Points on a hilly landscape, in no order, each with its height.
From any point a ball rolls to the lowest of the 3 points nearest to it. It stops when none of these is lower. Distance is the straight distance between rows; heights are no part of it.
Q452: [ 57 105 175  94  97  79  98  79 119 159 157 150]  height 4.40
Q150: [135 136  78  96 126 160 148  71 103 107 142 155]  height 1.11
Q480: [160 148  78 160 188 190 138 124 140 124 126 140]  height 1.74
Q932: [108 130 149 118  98  91  85 181 181 131  93  97]  height 2.06
Q639: [128 129 157 150 118 119  96 202 162 131  83  89]  height 4.91
Q903: [162 125 117 141 154 146 137 136 155 137 103 121]  height 2.77
Q36: [ 84 112 149 110 100  80 111  90 140 146 142 144]  height 3.99
Q187: [165 114  86 152 163 192 169 112 105 112 121 128]  height 2.29
Q424: [147 119 111 126 133 139 144 111 145 131 121 138]  height 2.37
Q233: [127  87 201  99 131  88 135 141  90 108 186 120]  height 5.81
Q930: [ 98 112 173 129 104  74 117 115 135 142 152 137]  height 3.57
Q369: [155 121 140 175 163 139 127 190 143 136  68  97]  height 4.49
Q39: [130 152 129 121 135 139  85 171 182 117  83  96]  height 3.12
Q161: [138 115 166 158 125 105 135 168 145 151 124 112]  height 3.67
Q667: [134 124 117 124 107 144 167 120  47 119 155 129]  height 0.74
Q982: [100 129 130 111 108  82 105 100 179 141 108 126]  height 2.58
Q907: [158 118  88 138 129 192 176 112  66 113 125 125]  height 1.42
Q823: [117 141  75  77 115 149 138  58  93 108 144 160]  height 1.28
Q628: [136 110 123 128 110 143 166 124  80 125 144 143]  height 0.60
Q345: [142 192  75 177 180 197 100 145 148 135  98 143]  height 3.65
Q278: [128 104 176 134 121 109 147 148  94 121 175 130]  height 2.02
Q965: [136 193  72 152 158 165 103 122 162 139 133 155]  height 1.92
Q132: [118 109 152 125 107 108 147 125 102 131 161 150]  height 2.92
Q413: [154 140  82 132 154 174 145 100 133 122 133 143]  height 1.31
Q31: [100 113 134 101 102 101 139  96  77 129 156 164]  height 1.93
Q853: [132 202  98 151 153 177  80 153 167 129 102 132]  height 0.62
Q222: [170 133  97 194 211 177 136 155 124 108  76 118]  height 3.29
Q191: [156 102 122 153 141 164 174 138 105 128 119 135]  height 1.10
Q254: [105 120 163 139 102  78 115 129 153 141 134 122]  height 3.23
Q185: [110 127 167 146  99  83  98 187 171 140 119  93]  height 2.93
Q606: [135 103 198 146 137  97 142 154 124 126 174 112]  height 2.84
Q313: [ 77 126 142 105  91  74  77 128 185 137 107 106]  height 3.11
Q322: [ 67 103 143  86 102  96 112  65 117 151 139 166]  height 4.98
Q300: [128 127 149 136 112  99 113 168 174 142  97  99]  height 2.63
Q47: [116 111 150 128 104  96 134 120 128 140 146 140]  height 3.13
Q234: [117 104 172  95 125 100 135 128  65 110 188 123]  height 7.82
Q514: [161 146 108 160 190 172 122 150 151 128  95 116]  height 3.98
Q766: [149 106 127 141 131 143 158 133 128 138 124 133]  height 1.88
Q579: [136  98 158 151 124 133 163 146  88 128 162 135]  height 1.22
Q758: [126 135 121 113 125 113 123 107 168 140 118 136]  height 2.05
Q945: [118 169 122 109 120 136  62 162 195 101  97 111]  height 3.32
Q445: [120  91 205 118 130  81 130 136 117 113 181 123]  height 4.36
Q653: [139 175 114 132 151 160  82 162 173 114  92 108]  height 2.86
Q417: [139 126 143 148 136 126 123 166 159 142  96 105]  height 2.85
Q4: [ 90 105 170 114 109  87 121 109 104 130 168 156]  height 5.84
Q37: [169 109  90 180 195 181 159 141 112 108  98 121]  height 2.60
Q676: [ 99 122 170 140  98  70 103 149 169 144 130 114]  height 3.07
Q871: [120 135 106 103 123 116 121  75 156 124 131 145]  height 1.45
Q169: [141 140  99 121 107 150 179 120  18 128 151 117]  height 0.89
Q38: [130 139  92 104 140 147 131  70 139 115 143 163]  height 0.94
Q415: [153  97 132 175 152 148 159 161 122 135 105 122]  height 2.80
Q877: [127 167  60  96 132 173 130  53 110 105 165 170]  height 1.52
Q154: [136 120 171 170 131 114 113 209 150 139  92  81]  height 4.63
Q266: [134 119 187 169 131  97 121 188 150 142 136  96]  height 4.26
Q612: [128 117 192 164 127  98 103 219 156 132 127  74]  height 6.16
Q503: [144 168 101 131 163 151 111 131 170 132 108 124]  height 3.66
Q874: [155 149  85 117 121 170 182 106  14 131 132 105]  height 1.44
Q348: [135 153  67  91 123 174 150  63  82 106 147 152]  height 1.23
Q673: [123 119 167 151 111  82 121 151 143 145 143 121]  height 3.34
Q490: [115 120 117  98  96 126 155 109  54 123 156 147]  height 0.91
Q662: [140 170  57 130 150 175 128  77 136 126 155 168]  height 1.32
Q436: [ 91 114 109  74 102 112 120  61 108 133 135 168]  height 3.58
Q857: [ 70 111 158 114  97  67  98  95 159 153 133 131]  height 4.14
Q431: [123 118 114 100 108 119 140  78 128 128 129 161]  height 2.09
Q572: [130 137  79  87 104 153 162  82  51 115 136 139]  height 1.02
Q427: [143 110 160 181 142 120 143 187 138 145 105 105]  height 4.08
Q634: [129 164 116 107 129 117  91 126 186 123 106 113]  height 3.61
Q750: [140 142 129 134 138 125 108 162 173 128  86 101]  height 3.00
Q62: [152 150 121 150 173 166 110 167 157 118  77  99]  height 3.63
Q913: [116 127  88  81 103 131 143  73  67 120 136 155]  height 1.14
Q531: [150 109 106 128 126 169 171 116 100 125 131 141]  height 0.47
Q375: [138 167  74 126 150 160 125  84 154 127 146 162]  height 1.12
Q236: [ 98 130 143  95  97  93  62 177 191 111  88 106]  height 0.83
Q474: [152 136  75 103 118 184 163  92  68 110 132 133]  height 0.69
Q454: [108 130 146 126 104  83 104 138 176 139 106 113]  height 2.87
Q630: [125  78 200  73 129  75 140 131  73 105 183 112]  height 6.78
Q803: [131 103 144 143 117 117 154 129 125 140 137 138]  height 2.54

Where does a ball stop that starts at each point below?
Q427: Q236
Q945: Q853
Q36: Q531
Q369: Q236
Q39: Q853
Q169: Q531
Q480: Q38
Q348: Q38
Q913: Q531
Q982: Q38
Q634: Q38
